Each row is a point on a tangle of strands that fork and nearly touch. The rows are in no order.
Points whose rows are less than 12.4 apart are linked; no others are. Some points are linked to none.
z_405: [ 3.16  3.21 -2.33  1.21 -1.49  3.53  0.63 -2.50 -0.31  1.12  1.59 -0.78
  3.45 -1.95 -3.64 -1.05  1.00  0.26 -1.98 -2.06  1.25 -2.04  1.64 -1.27
  3.56 -4.41 -1.96 -2.15  0.89]
z_269: [ 2.54 -1.68  0.70 -2.10  2.08 -1.90 -2.30  2.24  1.87  2.42  1.38 -2.69
  2.61  2.80  6.08  1.09  0.96 -0.56 -3.07 -0.42  0.14 -2.74  3.68  1.28
 -2.58 -0.07  0.70  4.78  2.82]
z_993: [ 0.56  1.20  4.43  5.38 -2.33 -4.21 -1.39  0.45 -0.36 -1.24 -1.70 -1.83
  3.38 -1.46 -4.39  4.39 -4.53 -2.62 -0.90 -1.71 -1.61  2.54  0.41 -1.81
  0.45 -0.45 -0.93 -0.42 -0.41]
z_476: [ 4.05 -0.37 -3.39 -0.90  3.97 -0.81 -3.20 -1.28 -1.42 -2.27 -2.53  0.30
  1.19  1.14  0.97  0.08  2.70  1.93 -1.44  1.53 -3.05 -2.25  0.88  7.21
 -1.67 -4.06 -3.77 -0.59  1.80]
z_171: [ 2.09  4.69 -2.04  0.22 -0.52  0.25  4.14  0.31 -1.54 -2.13 -4.53  1.88
 -3.11 -1.73 -0.35  3.15  0.39  2.11  2.17 -3.39  1.38 -2.45  0.60 -3.19
  0.44 -0.32 -2.56 -2.10  0.11]
z_962: [ 0.27 -0.18  0.06 -0.81 -0.36  4.03  1.21 -0.40  1.80  2.70  2.48 -0.39
 -0.16  5.29 -2.03 -0.82  1.97 -2.97 -3.30 -1.74  2.44 -2.31 -3.29  0.65
 -1.16  2.22  1.38 -0.44 -1.24]
z_742: [-0.34  0.19 -4.36  1.71 -0.45 -7.72 -5.09  2.50 -6.33 -2.09 -0.83 -0.67
 -0.52 -0.47 -0.83 -2.32  0.15  1.92 -4.50  0.38  0.79 -0.26  2.86  2.34
 -0.54 -2.62 -3.04 -0.70  2.51]
z_374: [ 0.87  1.58  3.35  0.79  1.55 -1.87  2.93 -2.03  1.93 -1.49 -2.31  1.56
  1.31 -1.53  2.73  1.91 -6.34 -2.50 -0.53 -0.64 -1.92  0.91  3.67 -0.70
 -1.82  1.59 -1.61 -1.16  2.71]
z_894: [-7.16 -1.53 -2.40 -2.01  3.23 -0.54 -2.57 -3.04 -0.25  2.86 -0.40 -1.23
 -6.12  3.14  1.39 -1.36 -2.66 -5.29  1.97 -2.98 -3.30  0.49 -4.75 -1.99
 -1.13  2.17 -0.54 -0.98 -1.26]
z_800: [-6.49  1.61  2.14  1.51  1.82  0.31 -1.02 -1.89  3.33 -2.09 -4.18  0.61
 -3.88  0.99 -0.92 -2.73 -3.07  0.20  2.56 -3.58  0.04  0.26 -3.13 -1.30
  2.50 -1.18 -0.77 -3.17 -0.02]
z_940: [-3.15  0.84  3.60  3.47 -0.73  2.03 -2.71 -0.26  0.46 -4.17 -3.10  1.98
 -0.26  0.89 -3.39 -1.23  1.36  2.22  2.69 -2.57 -0.11  2.01 -0.25 -1.55
  3.34 -2.82 -2.61 -2.70 -2.03]
z_123: [-0.23 -3.18  0.83 -0.36 -2.43  5.09 -0.75 -0.81 -3.27 -0.17  3.40  0.04
 -0.98 -0.43 -0.63 -2.54  4.64  0.00  2.23 -3.04 -1.33  2.43 -2.33 -2.17
 -0.92 -1.18 -1.78  2.19 -2.03]
z_948: [ 1.93 -0.60 -3.34  0.97  2.31 -4.14 -1.40  2.04 -2.82 -2.75  1.29  0.49
  1.44 -0.49  0.06 -1.25  4.51  0.74 -0.65  1.26 -1.32  2.01  3.01  3.59
 -1.45 -4.61 -4.51 -3.15  0.77]
z_615: [ 0.88  2.44 -0.44  3.97 -2.72  1.94 -0.40  0.10  0.04  0.13 -1.17 -1.13
  0.03 -5.05 -0.17 -1.33  0.13  1.47  0.01 -1.78  0.57 -1.45  5.41  1.98
  3.21 -3.15 -0.37 -0.16  1.25]
z_651: [ 2.33  1.72 -1.13  2.82 -1.96 -1.44 -1.14  2.37 -4.27  1.15  0.86  1.73
  2.18  1.35  1.11 -1.09  2.62  4.25 -0.97 -1.57  1.47  4.40 -4.29 -2.10
 -0.88 -1.59 -0.98 -1.71  0.94]
z_368: [ 2.63  1.12 -1.25 -0.61 -0.48  3.88  2.20  0.81  1.23  0.83  3.06  1.58
  1.58  1.70 -2.87 -2.32  0.70  0.07 -0.88 -5.41  2.77 -0.07  1.26 -0.12
 -0.88 -1.26 -0.34 -3.09 -2.22]
z_730: [-1.63 -1.88 -0.91  1.69  0.02  3.82 -0.85 -0.70  1.74  0.46 -3.16  0.62
 -2.03  1.31 -2.91 -0.17 -0.24  0.45  2.55 -0.80 -0.16  3.34 -0.13  3.18
  2.01  2.37  2.31 -1.84 -6.62]
z_828: [-1.10 -1.24  1.89  0.58  0.73 -1.15  2.55  0.44 -0.30 -4.18  0.32  3.23
 -3.68 -1.72 -6.29  2.22 -0.07 -2.58 -1.57 -2.64 -1.10  0.87  1.02 -1.71
 -0.89 -0.86 -1.04 -1.95 -3.23]
z_21: [ 0.39  4.29  0.11 -0.37  2.85 -4.48  0.24 -2.80 -0.44 -1.02  2.59  1.93
  1.11 -2.14  0.74  1.16 -1.62 -2.10 -0.01 -2.17 -1.22  1.56  4.56 -2.49
  0.80  1.21 -1.95  0.48  5.09]
z_232: [-2.95 -2.46 -1.33 -4.22  0.71  4.29  0.65 -1.02 -0.30 -0.95 -4.57  0.67
 -4.92 -0.51  0.93 -2.09  0.83  2.45  1.77 -2.36  0.12  0.68  0.77 -0.35
  0.31  0.03  1.82 -2.20 -3.87]
z_228: [ 1.59  2.52  0.56  4.39 -1.63 -3.64 -4.01 -0.85 -3.88  1.51 -0.32  0.42
 -0.39  0.02 -1.53  1.08 -0.47  0.11 -3.17 -3.01  2.25  1.84  2.65 -3.75
  2.70  0.34  3.68  1.40  1.04]
z_377: [ 0.05 -0.45 -1.55  1.27 -0.61 -5.25 -2.84  1.33 -3.92 -0.45 -2.80 -2.32
 -1.66 -1.23  4.47  0.08  2.06  1.07 -2.73  2.33  0.95 -0.82  3.02 -0.13
 -1.33 -1.47  0.77 -0.10  4.01]
z_280: [ 3.00 -0.30 -1.41  0.91 -2.31 -1.28  2.35 -1.62  1.53 -0.80  1.77 -2.08
  2.83  1.40 -7.58  5.43 -2.29 -4.24 -1.03  3.35 -0.37 -0.74  1.68  3.97
 -0.75 -1.43 -1.29  0.03 -2.11]
z_602: [ 1.75  2.42 -1.27  3.95 -3.18 -0.33  1.44  2.65 -2.00 -1.43 -3.82  2.93
  0.23 -6.83 -1.95  0.81 -1.80  2.48  0.03 -2.08  0.31 -0.41  1.25 -0.73
  1.18 -0.74 -1.71 -2.00 -1.60]
z_40: [ 3.37  0.55 -4.74 -0.77  0.98 -0.97 -1.97 -0.78  0.23  1.26  1.21 -1.26
  3.27 -1.45  4.51 -1.64  2.28  0.06  2.81  3.08  0.80 -0.90  5.41  4.36
 -0.98 -2.22  2.30 -0.62  2.70]
z_516: [-0.51  3.46  1.60  0.72 -0.01 -1.08  2.07  1.22  0.96 -0.46  1.32 -3.61
  0.59  0.79  1.92  1.42  2.79  5.13  0.16  5.08 -1.13 -3.05 -1.97  2.85
  3.39 -6.54 -2.68  2.56  0.55]
z_207: [-1.65 -0.82  1.29 -2.86  0.54  0.03  0.69  1.01 -1.61  1.89 -0.86 -0.50
 -3.25  1.81  1.79 -0.63 -3.36  2.80 -0.13 -7.09  1.99  5.74 -1.31 -1.38
 -1.71  2.95  0.35  1.01 -1.27]
z_183: [-0.34 -2.47 -1.59  0.55 -1.86  8.46 -3.49 -3.11  1.18  2.18 -0.53 -1.11
 -0.89 -2.05 -1.28  0.27  0.33 -2.00  2.63 -1.91 -5.26  5.21 -5.29  0.27
  0.56  2.96 -3.54 -0.09 -0.51]
z_666: [ 3.47 -1.53 -0.22  2.01 -4.16 -0.86 -2.96  2.77 -3.34  0.35  2.24 -1.40
  7.67 -1.35  0.00 -1.88 -2.60  1.20 -1.04  0.77 -0.49  1.31  1.62  3.21
 -3.00 -4.52 -2.76  0.52 -2.14]
z_102: [ 3.78 -2.29 -1.94  4.76 -4.12 -0.58  1.04  3.30 -3.99  2.05 -0.89 -1.61
  0.13 -1.51  0.08  0.74  2.94  1.47  0.25  1.90  0.31  4.30 -5.50  1.17
 -2.53 -0.80  1.56 -2.14 -1.67]
z_319: [-5.90  0.67  1.25 -1.05  6.19 -0.12 -3.44 -1.66  3.07  1.12 -2.20  0.10
 -4.62  3.14  1.21 -1.27  1.23 -1.28  1.02 -3.10 -1.10 -2.23 -4.23 -3.55
  3.31  2.63  0.99 -0.21  0.18]
z_547: [ 0.76 -0.61 -0.37  3.38 -2.91  2.84 -2.98 -2.03 -3.24 -0.55  0.41  0.75
  1.41 -1.97 -2.33 -0.46  1.16 -3.22  2.86 -4.70 -2.05 -0.52 -1.06 -5.63
  0.18 -0.65 -1.20  0.48 -2.80]
z_699: [-1.85 -0.65 -0.67 -2.27  4.84  1.67  1.72  4.63  4.93  0.47 -2.11 -1.40
 -2.47  2.62  2.79 -1.00  3.94  1.61  2.43 -5.95  0.73 -4.00 -1.16 -3.69
 -0.51 -0.69 -0.80  0.25 -2.15]
z_728: [ 0.24 -1.86 -1.58 -1.61  1.59  2.75  2.02 -0.19 -0.09  3.53  4.11  2.25
  1.39 -1.93 -3.48 -1.98 -0.59  0.68 -3.03  1.01  0.77  5.76 -2.94  1.23
  1.09  5.71  0.00  0.28 -1.97]
z_486: [ 3.05 -3.16  0.60  1.79 -4.13  4.98 -0.03 -1.00  1.92 -0.45 -2.44 -0.73
  1.10 -1.82 -3.34  0.72 -0.59 -0.75  2.40  5.83 -0.62  3.89 -1.09  2.47
  0.85  1.68  3.30 -2.30 -3.25]
z_979: [-2.22  3.21 -2.60 -2.51  3.92  0.51 -0.07 -3.72 -1.51  2.40  0.84  0.88
 -2.60 -1.52 -3.21 -1.99 -1.11  0.98 -1.36 -5.31  0.71  1.86 -1.94 -3.50
  4.46  3.02 -0.35 -0.54  0.33]
z_231: [-1.73 -2.15  2.05 -1.86 -3.60  5.96  1.60 -4.27 -0.73 -0.90 -0.42  0.45
 -0.83 -0.54 -0.02 -3.40 -4.42 -1.68  0.02 -1.18  0.90 -3.95  0.07 -2.50
 -0.42 -0.86  0.80  0.18 -0.89]
z_417: [-3.17 -1.62 -2.37  0.93  0.68  2.80 -3.56 -2.05 -2.45  4.22  0.58 -1.00
 -1.22  0.41 -2.49  0.59  2.94  0.46  0.61  0.08 -3.91  4.73 -7.97 -0.84
  1.99  2.88 -4.34 -0.43 -0.69]
z_834: [ 3.01  1.05 -2.20 -1.44  3.54 -2.53 -3.96 -2.59 -0.51 -0.71 -5.65 -4.02
  2.04  1.62  2.68  2.59 -0.56  2.65 -0.99 -0.16 -2.45 -6.02  0.64  4.85
  0.24 -1.45 -1.95  2.79  5.59]
z_964: [-3.71 -4.31  1.29 -2.79 -0.53  1.08  3.18 -1.93  3.67 -2.78  2.19 -0.85
 -0.68  1.15 -1.57 -2.06 -1.64 -3.97 -1.04  1.70 -0.28 -1.99  1.43 -1.21
 -2.10 -1.81 -0.26 -1.46 -0.79]
z_24: [ 0.53  1.69 -1.90  0.31 -1.75 -5.36  0.28 -0.64 -5.34 -0.54 -2.21  2.06
 -1.51 -0.14  1.83  2.01 -0.08 -1.28  0.15  2.08  1.69 -1.93 -0.34 -4.04
 -2.77  2.80  1.23 -0.03  3.44]
z_761: [ 2.64 -3.82  2.43 -2.43 -1.24  1.76  3.38 -0.07  0.44 -3.33  0.66  1.40
  0.90 -0.85 -4.56  4.32  0.43 -1.66 -3.06 -0.29 -1.51  3.73 -0.37  0.73
 -2.95 -0.93 -0.70 -3.53 -1.05]
z_645: [-4.47 -1.40 -1.13 -1.87  2.43 -0.85  3.74 -2.00  2.82 -0.83 -0.27  0.73
 -0.33 -2.41 -1.37 -2.62  0.65  3.42  0.82  4.00  2.43  2.86  2.89  0.06
  4.82  0.64  1.67 -2.51 -1.03]
z_720: [ 0.59 -0.57 -1.28 -3.08  5.17 -4.20 -1.22  1.12  1.42 -0.99 -0.27 -0.61
  0.12  2.72  1.14  0.58 -1.27 -3.47 -4.73 -0.72  0.94 -5.06  4.65  0.73
 -2.20 -1.00  0.30  0.44  0.26]
z_579: [-3.17 -0.99  1.50 -3.00  0.87  2.57  3.66  4.47  8.44 -0.90  1.76 -0.64
 -0.34  2.29  1.03 -0.95  0.24  2.99  3.51 -2.34  0.14 -1.77  0.52  1.22
 -0.64 -1.15 -0.08  1.71 -1.27]
z_701: [ 0.00 -0.71  0.48  0.70 -0.72  0.17  2.02 -0.01 -0.69  1.41  4.80  1.54
  0.25 -2.58 -3.60 -0.52  0.31  1.43 -3.12  6.95 -0.90  3.08 -6.59  2.14
  0.87  2.69  0.03 -0.29  0.52]
z_364: [-0.64  0.98  1.87 -1.16 -1.94 -0.84 -0.76  3.94  0.35 -0.70  1.45  2.17
 -1.27 -0.67  2.71  1.11  1.01  3.27 -1.00  5.43  0.51 -4.75  0.79  4.61
 -0.81  0.06  1.68  4.96 -0.38]
z_107: [ 1.48  1.89 -0.26  0.32 -1.58 -1.94  1.71 -0.92  0.34  2.00  2.54 -2.51
  1.31  0.68  1.77  0.27 -0.03  1.47 -0.72  8.41  0.54  1.38 -4.79  3.88
 -0.59  0.66  3.73 -1.97  3.61]
z_745: [ 2.76 -2.32 -0.14 -1.55 -1.28  7.69 -0.74 -4.74 -0.47  1.39  0.01  1.88
  1.50 -3.10 -1.23 -0.20  1.59  0.82  1.66  2.48 -2.39  3.66 -5.17  0.32
  1.02  1.63  1.57 -2.35  0.06]
z_719: [-0.84 -3.37 -0.15 -6.64 -0.02 -0.51  2.42  1.49  0.76 -1.33  0.03 -2.61
 -0.44 -1.30  2.75  2.35  2.95  1.20  1.25  3.39  0.32 -5.62  0.01 -0.83
 -3.70 -2.23  1.96  1.07  0.88]
z_436: [-1.89 -1.96  3.26  0.41  1.21  0.35 -0.79 -1.50  1.93  0.00  5.26  0.56
  0.77 -0.21 -3.92 -0.60 -0.23 -2.74 -3.18  3.61 -0.99  0.59  3.86  1.70
  3.88  1.64 -0.43  4.13 -0.88]
z_208: [-1.57  2.91  2.92 -2.79  1.19 -0.87 -2.09  0.22  3.37 -0.42 -3.33 -1.33
 -2.27  1.26  0.41  0.76 -2.91 -1.62 -0.86 -0.68  2.39 -8.33 -0.59 -3.12
  1.30 -0.23  6.45 -0.18  1.88]
z_373: [ 3.22  4.20 -0.67 -2.04 -0.80 -2.21  0.53 -1.98 -3.54 -0.14  3.84  2.48
  4.16 -2.16 -3.83  2.94 -1.92  0.77 -3.14  2.99  0.07 -1.24 -1.17  0.58
 -0.15 -0.17 -2.17 -0.06  3.46]
z_963: [-4.76 -4.80  1.41 -5.69  0.63  1.35  1.17 -0.54  5.73 -1.56  0.78 -1.29
 -1.40  1.95  1.41 -3.08 -3.67 -2.69  2.95 -0.21  0.06 -0.84 -1.34 -1.96
 -3.86  1.18  4.73 -1.57  0.15]
z_12: [ 0.04 -1.28  5.73  1.38 -1.20 -2.10 -2.55 -2.87 -3.03 -1.53  0.60  0.43
  2.08 -0.31 -3.25  4.13 -0.70 -1.26 -2.31  0.01 -1.45  4.39 -3.14 -4.19
  0.57  2.64 -0.03 -0.22  2.28]
z_99: [-1.20  1.84 -4.58 -1.25  1.85  3.28  0.16 -3.34  0.73  2.38  2.50  1.24
 -0.73  0.24 -3.75 -3.36 -2.36 -1.23  2.76 -7.50 -0.81  2.56  0.13 -1.05
  1.64 -0.26 -0.36 -2.04 -4.52]
z_796: [-2.74 -1.99  0.51 -1.63  3.14 -4.40 -1.22  1.48  5.24 -1.80  0.34 -1.42
  0.47 -3.04  2.52  0.33 -1.56 -1.03  1.76  2.12 -1.37 -1.10  5.62  4.24
 -0.60 -0.03  1.85  1.46  2.38]
z_708: [ 2.77  2.46  2.18 -1.81  3.30 -2.82 -4.28 -0.04 -1.00 -1.78 -2.06  0.12
  2.43  0.94  0.83  3.26  1.99  1.76 -1.10  0.89  1.35  1.89  5.96  1.21
  3.48 -1.18  1.46  0.50  2.07]
z_390: [-0.22 -0.40 -1.06  1.43  0.57 -3.30  2.31  1.73 -0.53 -1.72 -0.39  0.17
 -3.07 -1.49 -2.82  0.58 -1.22 -2.47 -4.33 -1.51  0.36 -3.80  3.78  2.92
 -1.89 -2.13 -2.16 -1.90 -0.69]
z_930: [-2.61 -1.25  1.31  1.98  1.67  0.07 -0.55 -0.53  2.37  1.65 -0.31 -1.02
 -0.79  0.45  7.09 -3.79 -0.59 -3.19  2.27 -1.16 -1.72 -3.71  1.46 -5.08
  0.19  1.58  0.11  2.88  2.05]
z_607: [ 1.60  2.80 -1.29 -2.44  0.82  1.08 -0.12  3.80  1.33 -0.77 -0.25  3.31
 -2.00 -2.03  3.29 -2.79  2.99  4.50 -1.14  1.60  3.22 -3.44  1.97  3.06
  0.98  0.03  2.53  0.09  1.40]
z_848: [-4.36  1.15 -0.31 -1.38  3.15 -2.02  2.52 -0.22 -0.42 -1.02 -2.83 -0.63
 -3.76 -2.95 -0.53  0.68  1.68  3.21  0.66  2.50  0.93 -2.20  1.82 -3.19
  5.55  1.62 -0.13  2.23 -0.25]
z_765: [-1.46 -3.77  2.71  0.18  0.10 -0.77 -0.88  3.22  1.18  0.72  0.88 -1.22
  0.58  2.00  8.23 -0.40  3.54 -0.42  1.12  2.15 -1.31 -0.86  1.11 -1.62
 -2.28  0.24 -0.24  5.30  1.10]
z_496: [-3.84 -1.64  0.35  1.42  4.13 -1.03  5.18 -0.24  3.67 -0.04 -1.53  0.09
 -4.04 -3.17  0.82 -0.24 -0.69 -2.59  0.54  0.60 -2.40 -1.08  4.07 -2.84
  2.99  0.95 -0.73  2.28 -2.25]
z_325: [ 1.20  2.19  1.71  0.28 -1.83 -2.99  1.88  0.95 -0.29  0.83 -4.36 -3.03
 -1.27  2.39  1.45  2.97 -3.99 -1.83 -0.85 -1.17  3.71 -4.55  2.24 -1.06
 -1.37 -0.39  5.03 -0.49 -0.05]
z_304: [ 1.08  2.79  2.05 -2.86  1.82 -3.11 -0.07 -0.27  2.37 -2.48  2.44  0.80
  1.28 -1.05  2.21  4.15  1.11  0.42  3.73  0.46 -0.38  0.74  3.73  1.91
 -0.52  0.40  1.37  2.73  2.70]
z_128: [-1.20 -1.90  0.47  1.55  0.37  1.30 -0.76 -0.34 -1.55 -0.19 -0.86  3.44
 -2.13 -4.20  0.03 -3.76 -0.84 -1.03 -3.39  0.15  0.98  0.99 -0.11 -1.34
  0.08  2.92  0.22 -3.46  1.33]
z_944: [ 4.08 -1.82 -0.54  1.70 -0.25  1.67 -3.75 -1.52 -1.05 -0.02  2.66  1.38
  1.84 -0.67  3.24 -1.47  4.92 -3.07  1.10  0.54 -0.96  2.79  2.84  1.00
 -1.88  0.51  2.78 -0.06  2.41]
z_206: [ 1.23  2.03  3.02  5.00 -1.23 -1.38 -4.85  1.34 -0.81 -0.71 -1.83  0.67
  2.23  6.51  1.34  2.05  2.51 -1.93 -1.52  1.37  0.47 -2.57 -0.64 -0.37
 -0.54 -0.93 -1.48 -0.36  0.77]
z_563: [ 4.12 -0.45 -1.46  4.07 -0.95  1.68  0.55  0.39 -0.26  4.05  0.82 -0.51
  3.74  1.50  4.95 -0.27  1.10 -2.49  1.30 -1.25  0.71  1.95  3.41 -1.27
 -1.69  2.29  0.97  1.65 -0.13]
z_348: [-3.50  0.06  1.23  0.48 -1.34  2.93 -0.71 -0.28  2.01  2.20  0.49 -1.12
 -0.02  4.72 -0.40 -0.95  0.28 -0.17  1.20  3.13  1.22 -1.24 -6.57  0.88
  1.48  3.64  0.06  0.98  0.43]
z_985: [-1.40 -1.00  2.56 -2.13 -0.48  4.89  0.11  2.03  3.17 -0.37  3.35  0.10
 -1.84  1.57  1.87 -0.20  4.28  2.04  4.77 -2.73 -1.70  0.59 -2.70  1.14
 -1.03 -0.27 -1.31  4.41 -0.71]
z_130: [ 1.79 -1.09 -3.07  2.67 -0.31  0.32  0.58 -0.05 -0.17 -1.30  2.55 -0.56
  2.39  0.41 -2.64 -1.43  5.16 -1.60 -1.28  3.31 -0.40 -0.08 -1.66  2.79
 -0.80 -4.68 -2.37 -6.31  0.45]
z_252: [ 1.42 -0.55 -2.55 -5.73  1.07  3.75  2.75  1.70 -1.41 -0.64 -0.98  4.89
 -1.67 -1.18  1.69 -2.70  2.36  4.73 -0.04  0.65  1.95  0.43  1.63  0.38
 -0.29  1.11  1.18  0.21 -3.10]
z_376: [-0.41  1.86 -2.49 -2.41  2.03 -1.18  3.87 -0.55  3.87  1.03  2.57  0.59
  1.69 -0.81  0.29 -1.11  1.19  2.99  1.57  5.22  2.76  1.79 -1.43  3.04
  1.86  1.69  3.17 -2.56  2.81]
z_437: [ 3.60  1.82 -4.99  3.41 -1.90  2.95  3.87  2.13  0.05  3.27  0.19  0.28
  1.03  1.06 -0.47  0.63  1.51  1.84  2.69  1.47 -0.38  2.55 -5.84  2.52
 -1.29  1.80 -1.14 -1.67 -3.22]
z_200: [-3.36 -0.74 -0.22 -0.25 -1.36  2.35  0.57 -1.28 -0.78  1.85  1.79  1.88
 -2.60 -0.46 -0.60 -5.63 -7.54 -3.66  0.99 -1.87 -0.37 -0.32 -1.15 -1.39
 -0.91  3.28  1.35  2.09 -3.48]
z_29: [-1.28  3.22  3.23  0.34 -1.14  1.36 -1.75  1.74 -0.07 -4.62  0.53  3.62
  3.04  1.79  1.09 -2.13  0.29  2.33  5.24 -0.89  1.16  0.09  3.55 -0.71
  0.69 -3.32 -3.28 -0.69 -0.97]
z_638: [-0.60 -3.39  3.11 -0.89  0.80 -2.10 -3.08  0.63  0.22 -0.69  1.13 -2.21
  2.11  1.30  2.70 -1.67 -2.45 -0.24 -2.39  0.58 -0.97  0.78  4.32  5.48
 -1.34 -1.07 -1.75  3.92  2.02]
z_755: [ 0.36  0.14  3.16 -2.67  1.07  1.53 -1.27  0.98  3.30 -4.23 -2.16 -0.53
  3.47  3.41  3.34  0.56  1.69  2.28  2.51  1.55 -0.23 -3.14  2.86  0.73
  0.49 -6.12 -2.96 -0.81  0.77]
z_224: [ 3.31  2.03 -1.24 -1.78  1.98 -3.98  0.36 -2.92 -3.83  0.81 -2.91 -1.00
  2.71  0.42  1.38  3.50 -3.01  1.23 -3.84  3.12 -0.75 -1.94  0.83  2.00
  0.33 -0.44 -3.73  0.55  5.41]
z_983: [ 1.08 -1.09  1.04  2.22 -3.28 -2.81  4.77 -0.64 -1.39  0.06 -1.45 -5.11
  1.38 -1.04 -4.61  5.38 -2.26 -2.03  0.20  1.04 -0.79  0.85  1.02 -1.35
 -0.15 -0.77 -1.43  0.38 -2.67]
z_577: [ 1.18 -4.50  2.71  1.64  0.88 -1.03 -2.38 -0.28  0.95  0.18  3.52 -3.39
  2.28  2.00  0.08 -0.25  1.07 -4.58 -3.21  5.75 -2.13  2.56  0.91  3.60
 -0.36  0.66 -1.68  1.68  1.62]
z_806: [-0.88  3.19  0.79  0.30  2.35 -4.01 -2.26 -2.58 -3.49  0.49 -1.03  0.87
 -4.20  0.00 -1.53 -1.71 -2.78 -0.70 -2.50 -5.11  1.31  2.55 -1.20 -7.10
  4.37  0.95  3.01  0.41  2.41]
z_982: [ 1.48 -0.93 -2.11 -1.56 -1.06 -2.02  3.49  0.46 -3.44  3.39  4.04  0.76
  2.62 -3.88 -3.86 -0.03 -1.78 -0.21 -4.54 -3.00  1.76  3.50 -1.63 -3.63
 -1.29  2.94  0.97 -0.04 -0.46]
z_689: [ 1.69  2.31 -0.96  1.92 -1.74 -0.85 -2.46 -0.84 -4.49  0.21 -0.50  2.37
  3.93 -1.57  0.10 -2.85 -3.17 -1.17  1.65 -3.22  0.77  0.26  3.31 -6.75
  0.86 -0.58  0.76  0.23 -1.95]
z_950: [ 0.62 -3.16  2.63  1.73 -3.14 -0.52 -2.07  2.73 -3.68  0.54  0.79 -0.03
 -0.61  1.71  2.84 -0.02  2.79  0.97 -1.84  5.22  0.31 -1.29  0.71  0.13
 -0.36  0.09  1.47  5.53 -2.68]
z_438: [-1.48 -0.30  0.44 -4.65 -0.80 -0.68  4.89  0.52  0.67 -1.46 -1.42 -2.71
  0.24  5.03 -2.43  2.32  0.12  2.39  1.80 -1.03  4.48 -1.02 -0.67 -1.81
 -0.13 -2.57  1.86 -1.62 -2.84]
z_890: [-2.18  1.42  0.88 -2.03  1.42 -1.63 -0.96  0.80  0.90  1.06 -3.28  0.72
 -4.72  2.30  3.71  2.21 -3.67 -0.50  2.57 -5.73  0.78  1.29 -3.33 -0.65
 -3.17  4.69  4.41  0.76  0.19]
z_170: [-3.18 -0.18 -2.11 -1.56  3.80 -3.28  1.51  4.59  3.52 -1.99 -1.31 -1.76
 -3.42 -0.04 -0.24 -2.69  2.75  0.06  2.10 -4.20  2.68 -2.08  2.94 -2.60
  0.36 -3.20  3.39 -1.96 -2.81]
z_925: [ 3.09  1.20 -1.16  1.28  1.26  0.74  4.39  0.45  0.93  1.47 -1.57  1.76
  3.50 -0.28  6.13  0.95 -1.18  0.04  1.16  1.84 -0.80 -0.03  2.72 -0.06
 -2.27  0.74 -3.80 -1.03  1.83]
z_789: [ 1.71  0.31  3.66  4.63 -5.06  1.81 -4.69 -0.49 -1.76  0.90 -1.17  0.47
  1.12  3.81 -0.30  1.73  0.55 -1.00 -0.54  3.26  0.44 -0.48 -5.61 -0.20
 -0.44  2.89  2.27  0.43  1.03]
z_871: [-2.81  2.49 -1.44 -0.77 -0.43  3.50 -2.51  0.90 -2.35 -1.51 -2.06  4.44
 -1.08 -0.50 -4.91 -2.24  0.88  4.88  1.27 -2.43  0.54  0.87 -4.10 -0.60
  2.46 -0.72 -3.59 -3.27 -3.50]
z_4: [-0.39  0.33  0.13  1.12 -0.85 -2.56  2.16  0.24 -0.64  0.01 -4.80 -1.30
 -4.98  0.49  2.82  4.18 -0.56 -1.76  0.96 -0.90  0.67 -3.15 -2.75 -2.68
 -2.40  3.74  3.22  0.39  0.99]
z_953: [ 2.34  2.12 -1.72  5.06 -3.02  3.02  1.74  1.98  2.98  1.65  0.56 -1.10
 -0.05 -1.03  0.79 -0.08  1.76  1.22  2.27  2.09  0.69 -0.78 -0.14  4.81
  1.35 -1.70  0.75 -0.44 -0.84]
z_221: [-0.39 -1.20  0.94 -1.65 -1.65  2.10  0.44  1.66  3.51  0.93  1.50 -3.33
 -1.37  2.70  1.57 -0.60  3.12  0.77 -0.04  5.93  1.25 -1.73 -7.70  3.53
 -1.11 -0.01  3.66 -1.43  1.56]
z_996: [-1.47  0.09  0.55 -1.56  4.97 -0.94  1.76 -2.90  3.15 -2.88 -2.17  0.88
 -0.37 -1.35 -0.30 -0.76 -2.40 -0.96 -1.85  0.89 -1.53 -2.06  7.53 -2.00
  4.28 -3.70 -1.33 -0.84  0.12]
z_760: [ 3.36 -1.19 -1.96  3.64 -5.52 -2.13  0.17  2.11 -3.36  2.69  3.80 -3.27
  3.21 -0.20  0.42  1.99 -0.33 -0.40 -0.79  2.93 -2.06  0.29 -0.96  2.34
 -3.74 -2.14 -3.00  4.35 -0.03]
z_135: [-0.38  3.60 -3.16  3.17 -1.26  0.99 -0.86  1.39 -2.76  2.73 -2.87  3.99
 -1.01 -3.68 -3.75  1.29 -0.77  3.68  1.57 -3.36 -0.77  0.41 -4.30  0.09
  1.62  3.37 -2.35 -0.61 -3.23]
z_865: [-4.01 -1.91 -1.88 -1.56  1.96 -1.52  0.32  0.18  1.94  2.96  3.12 -0.61
 -5.50  2.20  1.50 -4.51 -2.06 -4.89  0.23 -4.39  0.00 -2.60 -2.52 -2.04
 -2.19  3.02  3.21  2.97 -1.66]
z_603: [ 0.15 -0.74  4.23  0.46 -1.34  1.82 -0.63 -0.71 -0.94  0.24  1.08  0.33
 -0.25 -0.70  0.80  1.91 -1.55  0.69  1.00 -3.52 -1.60  6.73 -3.44 -1.60
 -1.94  4.91 -0.57  1.98  2.37]
z_235: [ 3.53  1.92 -2.42  1.86 -4.08 -2.01 -0.16 -0.66 -0.40  0.72  3.85 -1.68
  3.36 -0.69 -1.49  3.50 -2.37 -2.95  2.77  1.86 -1.07 -0.58  3.46  4.59
 -2.53  0.56 -0.23  3.28  0.54]
z_367: [ 3.00 -0.13  2.75 -4.25 -0.47  1.58  2.62 -1.02 -0.77 -0.85  2.86  0.38
  2.67 -0.04 -2.03  1.82 -0.57  2.47 -3.68  2.72  0.26  1.35  0.30  1.73
 -0.66 -2.64 -1.68 -0.24  0.83]

A fork is a point with three links. Follow the links from the first point to the second and name the forks in between, in order.
z_796, z_476 -> z_638 > z_269
z_607, z_130 -> z_765 > z_269 > z_948
z_102, z_107 -> z_615 > z_368 > z_348
z_996, z_953 -> z_107 > z_348 > z_368 > z_615
z_12, z_364 -> z_4 > z_948 > z_269 > z_765
z_985, z_405 -> z_368

Follow the links from the first point to the second, and from the first to the third. Name the last point that the two ways share.
z_206, z_200, z_651 -> z_615
z_269, z_208, z_207 -> z_4
z_828, z_417, z_925 -> z_269
z_730, z_130, z_374 -> z_269

A fork is a point with three links, a tip a point with one. Leave the first point through the second and follow the links. Name the first fork or tip that comes.
z_170, z_699 -> z_368
z_417, z_183 -> z_765
z_950, z_364 -> z_417
z_890, z_207 -> z_666
z_760, z_235 -> z_4
z_979, z_806 -> z_170

Name the points in between on the shortest way along the links from the first point to the second, in order.
z_871, z_228 -> z_135 > z_602 > z_615 > z_405 > z_368 > z_99 > z_979 > z_806
z_368, z_170 -> z_99 > z_979 > z_806 > z_228 > z_689 > z_547 > z_123 > z_985 > z_579 > z_699
z_603, z_232 -> z_207 > z_890 > z_4 > z_24 > z_377 > z_742 > z_948 > z_476 > z_834 > z_224 > z_373 > z_367 > z_761 > z_828 > z_390 > z_720 > z_269 > z_765 > z_950 > z_364 > z_607 > z_252
